Each row is a point on a tangle of strands that fork and nearly touch. The rows are in no order.
In the rows, zero is written as 128.
Points whose rows are less than 44.8 apart are linked; no others are. Some points are linked to none.
q_264: [ 85  61 137 117 175 171 178 120 163 134 130]
q_845: [176 131 148 148  87  98 106  80 157 125 143]
q_572: [179  89 129 120 189 141 157 162 127  97 146]
q_688: [130 161 129 103 125  93  73 122 136 115 135]
q_197: [140 168 138 159  89 103  93 134 112 103 126]
q_563: [140  95 143 170 144 144 164 146 131 102 136]
q_430: [149 155 130 104 130  82  76 115 145 110 144]
q_367: [ 57 124 129 143  96 148 151  96 140 156 102]
q_2: [175 100 145 179  80 127 139  66 162 154 151]
q_910: [128 160 135 166  98 119 115 147 101 104 117]
q_912: [144 128 115  84 178 133 105 202 105 128 161]
q_192: [150 125 144 180  62 119 112  79 151 152 143]
q_518: [189  89 141 184  88 132 157  65 163 155 150]
q_545: [187 103 130 100 158 116 147  85 161 109 142]
q_943: [200 109 141 149  98 109 139  66 159 129 147]
q_477: [143 155 143 171  62 107  99 104 129 127 134]
q_878: [100 138 136 166  64 129 124  84 142 155 124]
q_966: [160 114 146 177  72 122 126  75 160 152 148]
q_194: [ 99 121 137 178  79 141 146  98 144 147 126]
q_41: [210 100 134 136 109 115 156  59 161 126 146]
q_497: [168 104 136 108 155 113 136 103 157 112 140]
q_336: [ 88 164 131 137  70 114 108  98 129 144 105]
q_225: [101 146 127 116 127 126 105 137 123 121 119]
q_647: [151  94 141 150 161 145 156 154 128 100 140]
q_873: [155 141 145 180  61 109 101  93 138 137 142]
q_168: [185  80 140 154 125 135 182  80 159 124 144]
q_828: [ 84 129 107 104 161 170 143 202  78 141 114]
q_425: [119 129 136 177 102 133 141 136 119 114 127]
q_37: [ 91 142 119  97 144 131 105 146 123 129 123]
q_262: [209 104 120  99 152 113 158  73 160 105 142]
q_953: [167  61 138 142 158 153 205  87 164 119 139]
q_657: [ 59 132 112  97 145 154 131 148 111 147 100]
q_555: [159 122 120 107 178 133 113 200 103 110 154]
q_251: [ 98  58 133 120 184 174 181 133 153 129 135]
q_919: [ 64 109 132 156 103 156 166  99 152 153 117]
q_679: [192 122 148 159  83 102 116  75 151 129 149]
q_373: [ 98 133 132 132 120 136 123 127 131 121 119]
q_920: [190 103 126 123 183 133 138 178 112  95 150]
q_461: [216 105 125 111 130 116 162  57 161 111 143]
q_427: [192  78 139 174 105 137 180  66 164 142 148]
q_232: [ 73 159 102  80 146 143 122 176  74 159  88]
q_605: [ 68  73 135 129 154 170 175 114 163 142 125]
q_344: [134 116 142 175 121 140 149 144 124 104 132]
q_354: [184 127 118  87 183 106 107 151 131 111 156]
q_734: [ 50  83 131 151 135 173 186 111 155 147 118]
q_929: [ 88 180 110 108 122 124 113 161  69 142  75]
q_890: [ 87 165 103  89 136 132 111 176  78 147  91]
q_790: [182 115 127 122 177 128 124 188 109  97 152]
q_256: [113 171 125 112 107  98  75 119 131 118 124]
q_182: [ 74 126 126 127 126 147 137 127 129 132 109]
q_673: [146 141 113  74 176  97  86 140 143 127 155]
q_121: [107 114 138 176 102 143 153 118 138 128 128]
q_195: [ 83 154 132 146  62 124 115  83 134 157 107]
q_969: [ 92 179 123 154  89 118 130 140  77 134  75]
q_895: [109 161 103  64 161 101  67 144 133 140 146]
q_595: [168  91 138 132 173 140 157 147 132  99 143]
q_468: [139 135 143 151 110 117 112 127 132 107 135]
q_888: [134 117 146 142 120 121 125 112 146 115 136]
q_172: [163 104 128  99 172 120 127 128 147 111 145]
q_15: [122 142 107  84 165 141 104 208  91 132 148]
q_435: [164 132 144 127 100  93 101  83 158 125 144]
q_567: [113 161 113 102 142 126  93 180  93 122 121]
q_145: [173  72 139 137 146 143 192  82 165 120 139]
q_857: [114 167 132 170  89 125 123 148  92 111 106]
q_478: [160 137 113  77 183 106  90 166 127 124 160]
q_537: [ 54 100 125 159 118 166 180 113 143 149 110]
q_632: [123 147 111  61 172 101  75 137 146 138 151]
q_791: [ 53 139 109  97 141 154 137 151  97 153  84]
q_260: [ 61 130 128 121 114 142 134 107 139 144 104]
q_507: [154 128 110  73 189 117 102 183 119 130 166]
q_409: [ 93 179 125 146  77 114 116 122  92 137  86]
q_716: [101 154 108  66 162 123  84 160 121 142 138]
q_968: [ 97 135 109 100 159 160 129 204  84 137 124]
q_822: [183 117 124 101 179 110 119 147 135 105 152]
q_115: [161 140 139 119 123  93  97 105 151 113 141]
q_401: [146 163 141 164  72 101  92 116 122 114 131]
q_191: [ 88 144 108  79 154 138 101 164 110 139 122]
q_442: [ 88 171 114 128 120 130 127 163  70 136  76]
q_746: [149 110 142 125 137 117 127 111 154 113 140]
q_142: [ 78 145 124 154 118 148 149 150  97 129  93]
q_417: [ 59 154 106  87 144 143 136 163  78 166  72]
q_444: [112 145 109 101 156 147 116 208  77 128 129]
q_137: [ 87 170 118 148 108 128 141 158  68 136  69]
q_236: [ 99 171 130 134  87 113 100 118 113 126 105]

A fork is a point with three links, a tip a point with one. Leave the first point through the second and follow the links. Name the first fork or tip that comes.
q_537; q_734: q_251
q_647; q_595: q_912
q_890; q_232: q_657
q_478; q_354: q_497
q_15; q_444: q_828
q_37; q_191: q_478
q_192; q_966: q_953
q_679; q_845: q_256
q_966; q_192: q_857

A fork is a point with three links. Follow the links from the first point to the second and name the forks in between, in order.
q_172; q_461: q_497
q_545; q_632: q_497 > q_478
q_895; q_790: q_478 > q_912
q_555; q_632: q_912 > q_478
q_507; q_262: q_478 > q_497

Name the points in between on the shortest way along the links from the first point to the second, in order.
q_192; q_197: q_873 > q_477 > q_401
q_15; q_632: q_912 > q_507 > q_478 > q_673
q_507; q_497: q_478 > q_354 > q_822 > q_172
q_195; q_563: q_878 > q_194 > q_121 > q_425 > q_344
